Each row is a point on a landscape with many valleys, with its height.
From any point a ball rolls to the lowest of the 2 points nearest to it. It stops when none of these is lower. Distance is the straight distance between rows; heights are no part of it.
kova: [ 99 105 134  95 133 123 171 130 151 172 156 147 133 140 142 126 189 133
 137 125 129 118 118 133 120 164  60]  h=415
zako: [143 109 156 162 149 104  92 142 141  78  88 159 107 142  77 147 180 133
 147 130 193 142  57 116  94  88 154]  h=577
dezu: [147 176 146 151 110 168  52 118 166 111 112 138 135 141 185 134 112 143
 123 117 122 155 176 128 159 111 138]  h=276
Reper: [124 168 116 159  97 182 101 146 134 138 155 156 169 139 192 115  55 140
 118 115 123 141 191 138 173 121 133]  h=195
Lig: [ 92 114 149 101 118  84  95  99 150  54  99 181  69  75 129 166 195 123
 147 123 100 109 114  82  84 114 142]  h=503
kodo: [ 89 146 144 165  82 148 143 147  96 137 133 189 125 146 116 147 107  94
 107  77 191 105 149 125 105 122 176]  h=338
gok: [140 163 150 119 158 167 129 106 119 125  97  88 102 164 107 105  73  86
  79 109 149 128 156 155 166 134 145]  h=332
Rad: [ 90  64 162 102 148 113 164  94 101 158 134 144  74  77 148 126 121  88
 192 114  74  59 181 128 139 137 124]  h=214
Kevid: [100 152 133 107 119 169 143 107 113 140 120 150 106 155 130 127 106  76
  81  93 133 117 162 124 138 155 138]  h=262
Gudof: [130  70 155  82 171 136 124  71 130 149 118  94  75 105 147  98 126 105
 191 132  57  88 184 138 181 114 101]  h=217
tid: [127 134 174 144 126 182 128 126 163 174 120 144 152 164 161 119  76  96
 144  93 164 117 149 171 162 106 142]  h=166
fumos: [146  84 131 178 130 112  81 119 174  99 117 135 133  80 128 149 127 170
 181 155 104 106 103 120 132  79 120]  h=439
Sen: [104 148 101 115 111 116 187 149  89 173 124 125 129 171  82 126  98  91
  96  98 172 115 116 129  92 146 171]  h=244
Dofi: [120 102 141  96 161 126 179 120 127 172 112  85 118 146  80 119 125  86
 118 131 166 104  84 154 106 144 119]  h=48
zel: [131 144 161 128  95 178 118 143 173 160 132 165 181 172 205 123 134 127
 132  97 145 171 150 149 158 116 109]  h=168
matap: [ 95 114 124 128 111 119 161 124 123 148 150 169 132 115 120 149 146 142
 125 111 138 111 123 106  99 149  95]  h=239
bodar: [101  97 171 176 127 138 148 110 124 158 121 157 109  90 103 155  88 107
 182  93 174  61 127 136 106  94 159]  h=482
Boka: [128 112 119 168 161 130 130 119 114 115 133  89 106  68  67 142  66 149
 138 149 126  95 130 134 118 111 137]  h=372
val: [104  76 121  99 156 102 155 113 132 129 160 126 111  78 103 140 157 151
 154 155 102 104 100 120 100 139 101]  h=383
goba: [108 108 113 138 132 123 173 137 132 183 168 108 136  97 111 126  96 138
 140 132 140  97 125 142 105 139 113]  h=207
piba: [139 180  73 183  78 129 102 194  77 101 145 176 157 149 159 117 127 171
 110 125 135 184 176 125 124 131 162]  h=292
Sir: [119 103 140  26 159 123 128  77 142 102 118 129  66 142 132 132 217  97
 115 133  83 125 134 106 106 158 102]  h=342
mumu: [177 144 145 119 180 146 109  97 130  95 101  48 112 108  96 108  93 124
 114 152 104 138 131 147 151 120 115]  h=454
Muk: [154 140 141 137 113 174  76 118 185 135 127 134 156 145 194 131 108 146
 139 122  95 136 165 121 164 113 111]  h=339
mapat: [173 156 118 138 120 139  87 147 123 129 145  76 194 138 176 115  96 126
 110 142 114 173 148 143 170 147 118]  h=516
moz: [122  72 156 182 132 124 123 114 154 138 121 158 136  90 117 146 101 132
 190 115 156  77 105 137 117  83 134]  h=466
Rol: [101 124 126 109 125  96  98  90 125  35 112 165  66  69 124 171 156 116
 125 123  80 103 154  86  95 125 143]  h=515
zitiz: [108 100 118  53 163  91 154 137 148 139 170 135 104 118 127 117 223 157
 122 170  83 125  95 109 103 164  69]  h=397
miru: [123 191  83 134  67 110 106 163  95  93 121 184 125 150 145 140 172 170
  86 115 113 183 144  74 110 134 148]  h=580
rok: [ 90 140 110 168 102 147 142 127 107 147 155 164 121  70 134 142  53 140
 155 117 109  79 198 122 132 123 140]  h=518
kezi: [168 183 117 160  70 124  57 165 133  96 115 123 180 161 184 110 142 159
 123 140 122 212 159 113 155 131 170]  h=553
buva: [130 126 133 117 139  98  77 123 145  67  86 155  95 117  84 159 186 130
 115 131 140 136  80  96  93 116 142]  h=481
rava: [144 143 134  88 126  89 103 137 168 108 111 124 143 138 141 144 210 164
 106 161 106 177  62  91 115 139 130]  h=287
vubas: [157 148  91 170 125 102  98 164 103  86 115 130 153 138 112 121 136 157
 110 150 156 182  91 119 117 111 168]  h=316
tizi: [128 127 164 152 140 161 107  94 143 116 101 139 114 108 138 136  92 103
 155 108 121 113 150 133 156 107 131]  h=618
geb: [ 85 108 119  72 129 112 155 101  93  79 141 155  77  97 112 142 153  86
 117 118  88  93 145 101  94 143 126]  h=356
zepur: [100 116 177 146 106 170 141 120 157 174 124 172 147 163 157 133 104  90
 143  70 190 108 143 163 136 115 149]  h=124
degu: [ 88  67 160 105 146 111 179 103 116 149 153 150  94  74  99 157 147 104
 173 118 119  61 115 123  86 135 126]  h=447
Gisid: [166 112 151 150 117 161  88 104 185 140 128 118 154 125 178 127 105 148
 173 138  97 109 139 129 166  85 106]  h=389
vabu: [ 90 181  80 115  84 114 198 173  72 169 164 143 154 137 128 125 128 149
  92 132 116 145 149 118 113 161  70]  h=142
nari: [136  67 144  89 170 127 122  82 166 165 130 102  96 116 165 102 156 127
 201 152  56  96 153 137 157 121  82]  h=174
Naf: [114 170 118 174  92 163 122 176  93 130 141 175 143 175 152 105  84 124
  78  94 170 158 172 150 140 123 182]  h=297
dap: [104 169 136 106  80 145 168 149 111 148 130 188 165 178 159 126 158 125
  97  93 146 171 140 121 130 136 115]  h=183
rud: [104  92 158  90 117 131 113  77 178 118 123 169  95 105 169 148 198 133
 177 112  72 102 158  97 137 124 107]  h=625
nevum: [ 82  88 110 116 138  96 151 124 121  89 154 157 105  60  86 161 161 146
 132 139  97 100 102 103  74 129 122]  h=376
sigog: [178 125 163 142 144 122 151 135 143 168 125  48 166 150 124  98  93 102
 150 127 174 136  90 187 152 123 116]  h=120
Korok: [ 87 111 106  99 135 109 143 113  97  73 138 158  89  74  85 158 133 109
 108 133 106  97 121  97  78 139 130]  h=367
Gegu: [175 124 144 173 127 128 124 164 134 132 121  99 181 153 140 109 116 126
 137 115 184 164  86 176 161 102 159]  h=159
Pum: [119  68 141  70 191 105 141  98 133 124 151  77  80 113  88 113 177 124
 147 175  87 112 109 142 116 142  95]  h=398
Ros: [151 141  70 105 150 104 129 137  91  91  97  97 130 151  84 113 125 112
  60 151 109 160  84 112 112 144 137]  h=330
siv: [134  88 133  82 198 117 148 106 125 143 147  60  94 115  78 102 145 122
 131 177 107 111  92 158 109 154  95]  h=404
denal: [151 116 121 153 129 112 151 164 128 191 167  64 179 124 127 120  76 137
 156 142 163 125  92 168 127 134 114]  h=172
vatul: [144 103 151 156 144 114 131 135 131 111 100 144 141 153  96 135 156 117
 131 109 195 144  49 139 116 105 148]  h=569
sos: [101 138  92 111 102  99 147 157  97 101 123 194 128 131 102 145 169 136
  94 110 131 132  94  89  88 126 126]  h=588
Kovev: [ 82 142 110  91 125 121 183 125  95 166 153 111  89 116  88 130  94  86
 107 121 131  76 170 122  89 173 130]  h=202
pezi: [136 150  97 199 124 139  99 150  93 116 159 123 136  97 121 131  39 153
 104 143 141 122 170 131 134 117 151]  h=403
kulor: [122  96 166  88 135 111 103  72 181  90 100 153  88  88 157 156 209 136
 166 123  78 113 132  93 126 125 128]  h=614
debun: [113 143  72 131 123 138 131 118 108 109 151 118 120  88 132 140 100 151
  99 133  92 113 169 108 130 147 109]  h=72
lupa: [126  97 159 129 129 160 102  78 175 115  93 148 119 119 157 137 124 118
 168 109 105 109 153 125 157 101 130]  h=639
Sed: [175 108 179 129 158 161 114  99 174 163 101  80 144 151 142 105  90 103
 170 121 133 107 130 166 178 110  99]  h=264
sor: [169 128 141 109 197 145 133 107 115 104 114  38  99 112  54 100  99 117
 119 159 102 123 120 138 125 123 109]  h=430
vaka: [135 153 145  97 100  91 114 140 181 126 115 176 150 134 166 143 237 178
 121 137 122 163  69  88 126 129 144]  h=277
Lesa: [119 134 143 160 123 142 143 137 113 143 120 130 140 160 121 124  92 105
 119  98 195 132 116 162 137 112 160]  h=231
vugi: [132 153 118 129  86 110 148 157 130 140 137 188 180 147 168 134 183 181
 137 121 131 166 104 107 126 133 116]  h=260
baduv: [185 121 129 130 127 117  88 139 174 130 144  78 189 115 174 133 137 158
 148 163  98 147 115 117 147 134 101]  h=226
Mebu: [170 116 147 134 125 127 139 138 142 148 128  76 189 166 146 110 126 112
 132 130 167 160  81 177 160 134 128]  h=141
tokep: [145 129 116 162 143 116 141 141 107 129 124  78 138 119  85 121  73 133
 117 142 161 126  91 152 119 119 151]  h=556
ligan: [103 126  98 126 120 126 164 126 116 144 174 119 117  91 127 131 113 157
 125 142  93 112 173 122 115 149  70]  h=105
zunib: [117 118 101  58 147  97 130 117 141  98 130 127 105 123 109 146 192 138
  82 154  77 142  93  91  91 150 114]  h=303
Gupal: [150 139  84 195  98  98 153 198  66 124 131 121 161 141  95 113 101 146
 132 141 183 153  77 158 114 113 190]  h=298
tebed: [ 97 145 142 114 122 158 147 116 115 160 120 128 126 183 115 119 107  72
  84  96 165 119 136 134 128 142 147]  h=232
bove: [ 95 132 107 101 150 124 161 123 107 193 160  70  89 115  95 111  85 100
 121 145 117  80 170 144 105 169 116]  h=175
bapuz: [113 106  96 144 145 104 151 134 102 125 151  88 119  86  78 136  89 144
 109 148 120 110 113 124  89 136 127]  h=353
tuv: [104 170  73 107  79  99 144 161  80 102 114 207 133 156 116 148 165 148
  88 111 127 163 129  88  95 118 130]  h=586
vitas: [112 105 131  65 149 123 171 108 113 164 106 111 102 177  81 115 145  61
  86 114 145 111  98 131 108 156 115]  h=76
toz: [137 139  74 125 131 105 140 165  77 106 129 104 147 134  93 121 129 149
  86 149 112 170  86 115 104 151 136]  h=337
savuv: [133 156 105 122 136 131 151 152 100 187 156  54 136 148 127 107  57 104
  95 132 139 126 152 150 133 164 124]  h=294
Febuf: [151 126 182 129 163 144 114  88 136  84  71 139 104 139  77 131 149  89
 148  98 168 119  99 133 127  96 133]  h=548
gat: [175 121 156 100 188 128 124 119 154  97 104  72 129 125  77 120 156 126
 129 151 125 158  56 131 123 123 117]  h=343
ril: [164 147 125 151 137 159 100 124 148 135 136  83 164 134 163 113  76 127
 121 141 117 128 158 149 173 140 111]  h=491
limi: [132  91 134  80 158  96 157 140 160 150 156 124 138 120 129 118 211 160
 128 162 115 124  63 116 110 161  77]  h=401
buza: [137 176 112 136  67 112  96 164 121 107 115 174 159 161 171 135 186 180
 104 129 121 196 137  92 126 132 151]  h=574
budi: [126 130 144 167  97 134 151 161 107 139 117 148 143 182 117 113 121 110
 110  88 215 156  99 175 122 102 192]  h=211
zad: [101 132 168 113  89 179 140 127 165 178 138 189 171 157 184 131 135 130
 148  89 133 139 154 134 149 117  85]  h=137
kob: [162 144 104 210 117 113 112 188  89  90 128 123 150 142 103 117 105 146
 127 137 187 165 111 149 125  94 177]  h=306
tege: [118 126  71 126 135 103 155 151  94 115 144  99 134 103  84 138 103 149
  84 152 108 139 109 109  97 146 120]  h=344
Mim: [161 166 111 142 100 118  91 154 133 108 128 125 170 155 170 125 155 159
 109 139 134 190 121 106 143 133 144]  h=567
Rek: [108 129 157 117 130 146 137 124 111 132 102 161 109 179  92 129 121  55
  94  78 194 120 110 144 120 118 163]  h=200
kuli: [114 167  93 106  83 131 157 153 103 135 112 179 151 196 151 122 172 121
  86 106 136 178 118 119 130 140 138]  h=196
kapa: [ 94 157  77 117 101 123 177 148  96 168 169 123 127 105 122 134 102 152
  99 137 105 112 177 116 113 158  69]  h=125
Teg: [108 109 130 182 125 124 109 138 129  97 124 187 115  99 114 164 138 148
 146 111 166 120 112 108 108  97 150]  h=592
Tarip: [162 119 141 151 132 135 140 146 152 180 144  67 171 134 140 120  74 122
 150 133 156 107 115 176 152 119 112]  h=149
vipe: [ 92 148 128 181  83 164 135 137 116 157 146 187 134 106 140 143  55 141
 137 103 149  95 188 134 135 112 149]  h=540
Fuva: [162 125 174 153 149 137 113 114 136  98  93 127 134 146  92 133 134 118
 140 117 194 141  76 156 134 102 144]  h=562
pon: [134 167  93 193  86 130  73 175 103  93 124 183 120 152 142 135 150 167
 111 126 153 182 158  97 118 108 169]  h=307
Kif: [106  84 185 106 160 127 141  83  98 155 109 121  68  92 133 116 101  71
 188 103  72  62 194 137 176 123 140]  h=263
makid: [129 172 122 172 144 157  78 122 107  76 106 144  98 128 109 128  63 118
 101 121 145 127 178 122 157 111 154]  h=566
Kosu: [134 167 114 162 124 144 138 145 110 150 146  81 145 138 124 107  38 120
  98 128 145 131 160 153 150 140 146]  h=326
Vemid: [113 193 121 117 103 176  92 132 112 109 118 175 136 182 168 121 110 105
  65  96 129 163 181 117 141 135 153]  h=477
des: [148 130 154 107 158 141 104  84 142  96  84 110 105 126 117 124 138 107
 125 127 109 130 128 121 141 122 121]  h=510
nibom: [101 168 135 145  98 200  99 132 139 133 137 193 133 139 170 130  73 123
 112  96 129 124 207 136 160 123 148]  h=115
kel: [142 137 140  93 114  99  56  66 177  71  84  91  64  88 132 143 169 148
 121 153  61 135 148  92 126 130 133]  h=585
digof: [113 167 105 178  97 129  57 145 112  63 120 199  93 137 135 163 147 149
 112 116 145 163 174  84 109 110 164]  h=322
Foden: [ 95 139 149 106 105 160 156 127 140 166 136 181 154 168 160 134 146 109
 122  81 150 139 144 134 129 139 109]  h=164
gumav: [145 153 154 159 139 151 130 123 107 124 100 118 132 172  91 111  87  91
 111  90 197 134 126 162 146 100 168]  h=252
rinop: [138 112 137 144 147 117  73 100 162  83 110 144 108  86 124 156 153 160
 160 146 113 131 112 108 114 101 132]  h=456
seba: [133 112 132 110 129 129 100  97 180 115 138 123 118  84 162 147 161 167
 157 163  67 113 142 102 135 123 102]  h=177
zedur: [113 112 163 134 108 156 101  88 183 119 119 187 119 106 177 155 159 136
 179 105  93 103 157 104 139 100 115]  h=640
kam: [149 162  84 142 101 124 158 166  70 138 125 101 167 193 132  91 112 103
  84 127 149 173  98 156 144 148 184]  h=283
nalo: [138 184  84 173 112 141  79 157  89  86 130 143 130 137 130 125  90 144
  80 122 137 165 171 116 139 124 162]  h=440
sunen: [120 153  84  96 155 133 142 114  91 101 126  85  89 121  76 119  89 103
  71 137 103 115 147 126 114 149 130]  h=346
defa: [144 151 154 152 106 170 110 156 130 131 107 133 173 196 168 108 107 105
 110  93 176 183 134 174 169 117 165]  h=238
lum: [ 88 158 151 153 113 172 136 123 129 173 138 146 128 124 140 134  44 110
 126 103 141  94 185 139 152 125 152]  h=568
litof: [114 112  96 113 128 111 162 148 123 172 195 126 128  90 133 118 145 174
 145 166  88 115 147 124 113 154  47]  h=122
geton: [118 175  93 135 109 152 110 144  91  99 129 154 129 157 136 116 109 126
  63 106 117 160 171 120 137 140 142]  h=458
natad: [163 145 121 102 151 133 130 132 124 147 129  64 146 166 149 104 123 110
  97 142 119 164 117 146 140 169 102]  h=249
pegip: [132 115 146  83 134 104 155 143 172 162 145 158 143 146 166 129 221 154
 134 143 121 132  96 108 121 156  61]  h=407
Gaka: [118 120 135  88 117 102  88  85 173  77 108 127  85  92 147 153 201 162
 123 150  75 136 138  86 111 139 118]  h=602
Pep: [183 142 153 120 108  93  58 133 188 118 110  89 153 114 165 141 187 177
 132 173 109 177  82 109 141 129 140]  h=267
vate: [165 143 157 109 163 159 100  89 142 114 105  91 125 137 133 123 115 119
 113 136 101 140 142 141 159 128 124]  h=487
Dumi: [146 152 117  86 128 144 139 127 128 152 123 111 148 187 158 112 152 104
  88 118 129 168 121 133 144 167 115]  h=230
ter: [134  72 174  95 179 133 141  78 120 173 110  90  68  96 120  97 110  87
 202 120  81  71 174 145 173 115 122]  h=261
Reb: [137 132 105 130 116 129 111 111 150 109 150 133 127  87 159 148 147 180
 127 145  86 134 140  98 124 134 103]  h=204
kekis: [166 142  95  94 147 109 140 137 103 120 100  80 160 174 107 105 143 105
  82 154 133 177  71 137 133 137 142]  h=321
tafus: [173 175 115 161 100 136  65 161 119 108 130  92 194 152 170 109 105 137
 110 138 139 190 160 140 170 130 166]  h=535
tupe: [120 181 120 139  96 167 132 163 103 138 120 147 161 206 169  97 102 105
  78  97 162 185 151 166 160 130 179]  h=268
nos: [106 117 151  51 141 126 126  90 181 115 132 148  86 131 143 141 230 130
 122 138  93 130 120  95 115 155  91]  h=357
gesev: [131 156  76 205 111 123  82 170  93  94 148 149 134 106 127 136  81 171
 109 143 140 153 168 114 128 110 157]  h=423
binis: [171 136 103 195 149 114  62 149 126  73 124  94 137  82 100 141  88 170
 142 168 122 154 109 125 128  85 138]  h=351
Naful: [ 88  80 158  89 129 113 183 117 128 165 152 165 109 109 111 147 174 103
 158 103 149  73 106 120  89 145  98]  h=438
sedu: [142 117 182 150 138 178 126 105 161 166 109 110 137 147 137 115  86  95
 160 106 151 107 135 169 173  95 127]  h=215
Vupo: [113 111 166 146 149 126 159 106 118 147 115 123 105 107  82 138  97  90
 157 105 165  70 112 143  97 120 152]  h=498
Tezib: [137 133 108  78 131  87 111 137 156 106 126 111 115 116 130 140 203 166
  96 172  83 155  90  80 110 154 118]  h=296
peveg: [137 102 118 102 185 123 147 110 105 130 130  50  96 104  61 116 116 113
 115 163 113 107 105 139 109 140 105]  h=414
Zus: [157 117 125 121 140  97 132 163 173 132 137 123 175 130 151 132 185 167
 145 154 128 165  50 120 133 140 106]  h=584
givir: [128  98 155 112 167 135 150  93 118 163 122  76  79 103 103 111  83  98
 166 137  98  70 172 158 151 134 113]  h=304
fopak: [ 99 120 157 134 110 140 137 122 130 134 101 196 133 183 128 139 166  73
 115  67 200 132 105 133 114 110 154]  h=173
Zes: [103  83 123 130 127 132 160 105 121 178 169 119 103  72 130 118  98 143
 182 141  90  63 167 124 125 124  93]  h=478
zitug: [180 137 138 165 112 127 107 167 124 104 108 134 178 189 155 105 155 128
 138 113 179 192  81 169 153 103 176]  h=178
seb: [116  63 172  96 162 126 142  79 145 144 124 148  91  97 137 138 165 100
 194 118 104  84 138 133 140 121 112]  h=154
zefuf: [101 109 125 120 107 125 149 116 154 131 163 177 127  79 147 158 169 173
 163 136  87  99 141 102 116 121  76]  h=148
Far: [177 106 114 143 124 128 110 149 162 162 162  75 207 119 178 115 101 139
 155 152 115 133 115 136 170 127  89]  h=201
mef: [ 83 168 117 166  96 151 131 152  92 129 139 184 123 145 118 130  76 111
  88  90 172 126 175 119 124 128 170]  h=320
pina: [ 99 151 104 111 135 156 145 105  93 129 140 136 104 128 126 128  95  93
  76 116 108 105 182 118 126 159 123]  h=293
sokel: [ 84 103 149  97 125 102 204 149 139 198 151 145 124 147 107 132 169 119
 147 111 167  94  86 136  81 153  98]  h=429
fab: [137 157  93 102 116 124 133 136 107 120  99 137 143 183 133 125 155 112
  72 118 136 173 101 109 124 145 136]  h=210
Duz: [105 124 105 146 110 100 113 141 127  92 127 200 118 125 111 155 186 165
 118 125 151 150  90  79  89 117 138]  h=593
Ruz: [156  92 133 140 129 133 136 140 164 187 160  94 177 136 166 104 106 124
 158 141 138 108 121 153 148 127  75]  h=176
vovuz: [142  92 145 137 159 144 140  92 143 162 127  78 103  94 106 113  72 125
 185 146 105  72 146 155 155 103 111]  h=341
zeso: [180 151 113 109 127 100 123 162 105  98  88  69 183 184 133  96 169 115
 111 157 139 198  53 137 147 142 157]  h=311
lagar: [143 178 105 121  79 151 138 165  99 128 107 154 174 215 174  85 147 103
  95 108 150 207 127 157 152 141 176]  h=289
per: [133 157  64 172  84  98 180 197  56 121 134 157 166 155 115 101 139 153
 127 152 162 166  69 148 113 129 179]  h=291
fozim: [104  98 126  42 168 117 148  92 121 124 140 125  62 131 124 118 186 106
 127 145  84 107 152 115 112 164  89]  h=327
vis: [124 151  98 134 115 115 159 158  83 135 102 147 133 189  79 121 104  84
  79  99 186 133  99 141 111 119 176]  h=258
Rula: [ 81  80 136 105 118 118 163 102 138 122 155 169 103  56 146 144 163 146
 188 134  73  78 157 104 115 122  88]  h=163
Bes: [ 96 115 110 120 106 115 179 137 137 149 186 153 129  82 148 145 162 196
 163 157  82 102 150 102 108 118  36]  h=134
veri: [102 104 132 147 113  99  94 127 142  76 127 203 116 103 121 172 173 158
 151 115 152 122 107  82  92 109 136]  h=597
Gefil: [ 85  76 140  88 128 131 151  88 122 154 153 160  89  79 158 127 154 123
 191 123  74  77 190 122 147 129  82]  h=184
zopi: [170 130 125 116 161 106 123 139 125 108 109  74 151 144 100 118 148 134
 105 156 125 166  65 129 122 134 132]  h=329
Fimuf: [108 142 154 154 129 170 119 107 126 133 121 150 111 113 133 131  77  98
 134 101 138  95 170 134 155 121 150]  h=596
deki: [127  66 174  73 173 127 126  78 157 114 117 126  83 110 129 133 190 115
 182 137  88  89 123 123 131 134 108]  h=179
Luz: [ 81 115 125 148 117 136 160 114 117 164 157 151  95  64 137 131  74 127
 164 121  82  64 194 124 139 124 117]  h=497
dakad: [117 136 158 121 152 131 171 129 103 152 111  93  87 133  61 131  66  73
 133 112 154  72 135 151 103 135 171]  h=513
Kika: [116 104 143 106 130 117 175 137 140 203 154 139 136 149 144 117 158 132
 144 120 156 120 104 153 108 151  79]  h=421
tam: [116  69 116  76 173 112 141 111 143 131 166  99  95 101 116 124 185 153
 142 175  88 109 112 122 111 149  87]  h=390
daset: [101  54 154 128 150 106 170  96 124 143 139 127 100  58  91 142 118 121
 196 135 102  56 121 129 106 112 127]  h=457
fud: [115 139 137 137 139 110 176 139 113 186 127  71 113 138  67 131  65  99
 125 112 169  90 128 155  91 136 166]  h=527
lerur: [120 149  90 158  82 101 184 178  84 142 143 165 168 139 122 120 141 172
 119 126 164 148  84 122 109 133 148]  h=286
fuzep: [ 83  88 119  48 155 108 157  87 102 104 153 133  59 102 126 125 167  88
 143 137  71  93 176 111 110 152 100]  h=340
Giriv: [117  67 173 106 152 141 149  90 154 186 138 133 109 122 141 117 135 112
 190 127 114  78 141 143 145 128  89]  h=126
Sok: [ 98 100  97  46 155 102 143 112 120  93 143 126  82 122  91 137 185 120
  95 155  82 114 115  98  95 158  99]  h=312
detud: [136 175  87 179  75 139 109 182 110 123 156 154 186 139 170 115 105 171
 117 130 126 175 167 124 146 131 137]  h=275
Vusof: [142  69 147 189 149 117 114 103 150 110 105 144 125  69  99 145 112 155
 193 138 126  88 101 126 128  75 116]  h=453
Naneb: [ 80 154  91 110 113 116 173 145  83 157 144 136 108 136  75 149  74  83
  80  99 151  96 144 112  84 158 158]  h=225
bure: [123 181 138 154 114 191  55 122 150 109 115 170 133 150 181 122  92 134
 106 107 116 151 210 134 162 116 156]  h=203
lel: [146 116 109 182 154 118  94 126 129  83 123  96 115  57  86 138  78 170
 145 163 107 111 118 126 115  99 125]  h=375
zul: [138 141  85 150 106 113 159 171 108 141 153 129 176 129 134 119 123 159
 117 136 146 159  98 128 125 145 122]  h=279
Dafoz: [172 126 128 167 133 159  91 128 148 136 142  77 173 108 152 110  46 131
 155 145 112 100 147 148 172 100 108]  h=455
Zukol: [141  85 172 112 159 124 171 119 150 189 131  83 120 136  98 115 120 102
 153 126 165  94  83 178 118 133 108]  h=71
mon: [172 169  91 120  99 106 113 164  94  91  99  96 185 180 153  99 152 121
 118 159 128 205  76 127 139 141 174]  h=305
luk: [104 116 131 128 133 127 164 112 124 158 145 126 120 114 111 137 123 115
 129 121 138  92 132 129 112 144 110]  h=223
dizep: [102 100 144 100 146  96 105 109 127  60  95 179  84 102 102 165 198  94
 129 118 121 108  78  83  81 109 145]  h=492
Tak: [110  70 168 117 150 121 167 107 154 207 138 102 108 117 117 117 116 100
 196 124 145  66 122 165 122 133 100]  h=98
zezo: [171  97 137 171 138  95 100 164 168 102 132 126 186 119 132 139 161 183
 161 157 157 149  52 134 132  93 134]  h=575
pov: [158 101 141 162 136 134  81 112 181 123 117 117 151 103 155 138 120 169
 168 146 105 116 121 115 143  91 113]  h=422
repag: [129 185 138 127 130 180  85 108 125  95  92 148 114 181 142 120 106  97
  62  99 143 149 182 126 160 131 161]  h=506
kido: [132 110 167 111 167 137 125  74 130  91  91 123  93 104  92 141 143  93
 137 117 128  94 116 129 122 114 131]  h=530
tepaf: [106 123 130  54 160 138 164 105 101 183 128  98  77 170  93 104 130  52
 100 114 140  91 147 141 109 169 111]  h=106
mupet: [105 129 136 108 125 114  80  82 144  51  94 157  64  85 154 151 152 118
 147 118  70 113 174  97 125 120 137]  h=532
Kunud: [143 147 149 133 114 170 107 133 148 141 121 126 170 178 186 120 117 110
 113 105 146 170 152 151 170 121 138]  h=205
dek: [120 153 138 126 127 100  54  88 159  46  83 125  55  77 135 156 139 140
 130 142  70 134 163  93 133 107 145]  h=557
Rap: [155 157 174 135 150 168 112 108 142 120  94 104 136 169 122 113  95  88
 104 101 163 143 123 154 155 120 145]  h=288
fetu: [136  77 138  79 153 117 108  89 173 132 132 103  96  92 163 125 178 151
 176 165  54 115 146 124 148 133  91]  h=147
bel: [129 154 111 159 132 146 131 126 104 148 142  94 119  94 116 125  40 136
 115 141 123  97 162 133 142 132 139]  h=365
muri: [135 159 111 111 153 155 127 112  98 114 102  93 110 159  87 118  78  84
  64 115 137 125 143 128 132 141 141]  h=368
Bola: [ 91 125 121 109 102  94 144 133 159  95 153 183 112  66 141 172 185 204
 146 150  82 117 139  81  94 126  78]  h=161
Sodur: [117  59 137 140 138 118 158 106 144 150 152 122 119  74 117 134 113 151
 196 148 107  65 118 132 118 108 103]  h=465
risit: [100 105 181 140 112 150 153 119 143 160 119 177 146 158 137 139 141  94
 136  73 196 120 106 150 126 112 148]  h=151
feped: [108 138 100  95 109  92 145 149 144 111 153 157 128  95 130 149 197 202
 122 156  87 149 111  83  94 143  83]  h=171
rak: [132 162 102 138 107 123 161 163  73 142 104 121 144 200  99 100  94  77
  80 110 189 158 111 162 137 127 202]  h=271
lozen: [139 126 152 150 109 132 130 149 125 128 100 150 159 199 146 110 163 112
 121  97 196 169  84 168 144 104 168]  h=194
vel: [117 176 120 149 129 158  59 111 119  72  89 156  89 149 135 138 102 110
  86 113 124 140 189 115 152 122 159]  h=539
konu: [105 127  92  74 156 138 145 100  88 111 129  98  68 124 107 116 107  88
  87 133  82 102 181 117 124 159 117]  h=324
mevit: [177 121 121 176 139 103 127 157 114 117 131  64 173 114  98 122  89 149
 132 152 158 151  77 160 128 117 142]  h=564
Vonin: [169  95 130 179 138 100 119 162 147 117 135  93 186  98 126 132 122 173
 153 159 139 150  57 139 130 100 129]  h=571
Semus: [120 152 109 139  81 119 166 166 115 159 158 157 184 137 162 128 136 172
 123 119 130 156 133 122 134 138  89]  h=270
Benu: [128 130 135 171 133 121 154 136 124 165 131  85 123 124  86 134  42 125
 133 119 174  98 131 154 109 116 159]  h=542
galis: [155 179  85 116  96 129 131 163  72 109 105 119 179 197 167  88 146 103
  92 137 140 194 104 141 152 154 163]  h=295
Nume: [158 169 105 117 150 128 141 143  90 153 136  43 154 156 125  94  71  96
  80 148 124 152 123 157 152 170 118]  h=272
gom: [124 125 107 152 120 112 174 159 125 196 166  74 150 117 118 122  70 141
 147 129 153 111 118 159 109 158 113]  h=189
Tus: [113 128 126  78 167 140 162 107 108 191 136  67  76 145 101 101  90  78
 127 136 121  83 177 160 111 177 120]  h=146
litid: [168 152  96 188 126 103  51 178 126  83 122 109 129 112 118 134 122 170
 133 157 134 178 116 109 121 102 160]  h=331
vevu: [174  99 148 139 120  98 110 148 191 134 139 130 188 121 166 138 182 178
 161 154 135 144  60 121 139 118 119]  h=581
rep: [151 136 140 140 143 110  56 121 144  58  89 136  92 117  91 151 157 148
 137 140 144 144  96 112 111 101 141]  h=470
ral: [130 107 137 182 128 113  85 156 134  84 107 180 116 143 101 154 171 143
 146 101 195 141  82 107 108  87 162]  h=583
Denab: [141 140 141 131  93 108 117 141 168 131 122 161 166 151 167 138 209 175
 133 126 144 170  85 103 131 127 134]  h=269
dal: [137 165  70 149 115 130  93 122 118  89 152 118 124  95 143 144 100 158
  79 148  82 149 177 102 133 145 120]  h=111
Gapu: [163 128 144 147 153 159 112 106 143 146 120  61 118 111 126 100  52 121
 163 150  96  96 156 153 184 109 107]  h=399
batoz: [101 133 136 131 100 125 154 132 127 137 147 191 142 135 142 147 175 156
 128 103 139 139 110 106 106 132 106]  h=250
nidu: [179 127 134 112 140 107  77 115 172 107 120  79 153 114 146 132 154 163
 135 169  97 155 102 115 139 131 109]  h=246
tikod: [147 165 108 163  78 151 102 171 126 140 169 141 209 135 194 111  88 166
 128 127 119 161 179 138 165 113 122]  h=251

Where does a ball stop that starts at each point below?
Kosu => zad
kam => Dofi
Luz => fozim
dek => nibom
Duz => fetu
dakad => nibom
muri => sigog
zako => fozim
limi => fozim
sunen => zepur

Write out the way that a ball takes from each point below.
vel => repag Vemid geton nalo gesev pezi bel Kosu savuv Nume natad Dumi fab kuli dap Foden zad
lupa => tizi Fimuf lum vipe rok Luz Zes Sodur daset degu Naful sokel Kika kova pegip limi zitiz tam val nevum Korok geb fuzep fozim
peveg => siv Pum tam val nevum Korok geb fuzep fozim
vevu => zezo Vonin mevit tokep Benu fud dakad Vupo bodar moz Vusof fumos pov Gisid Muk dezu bure nibom
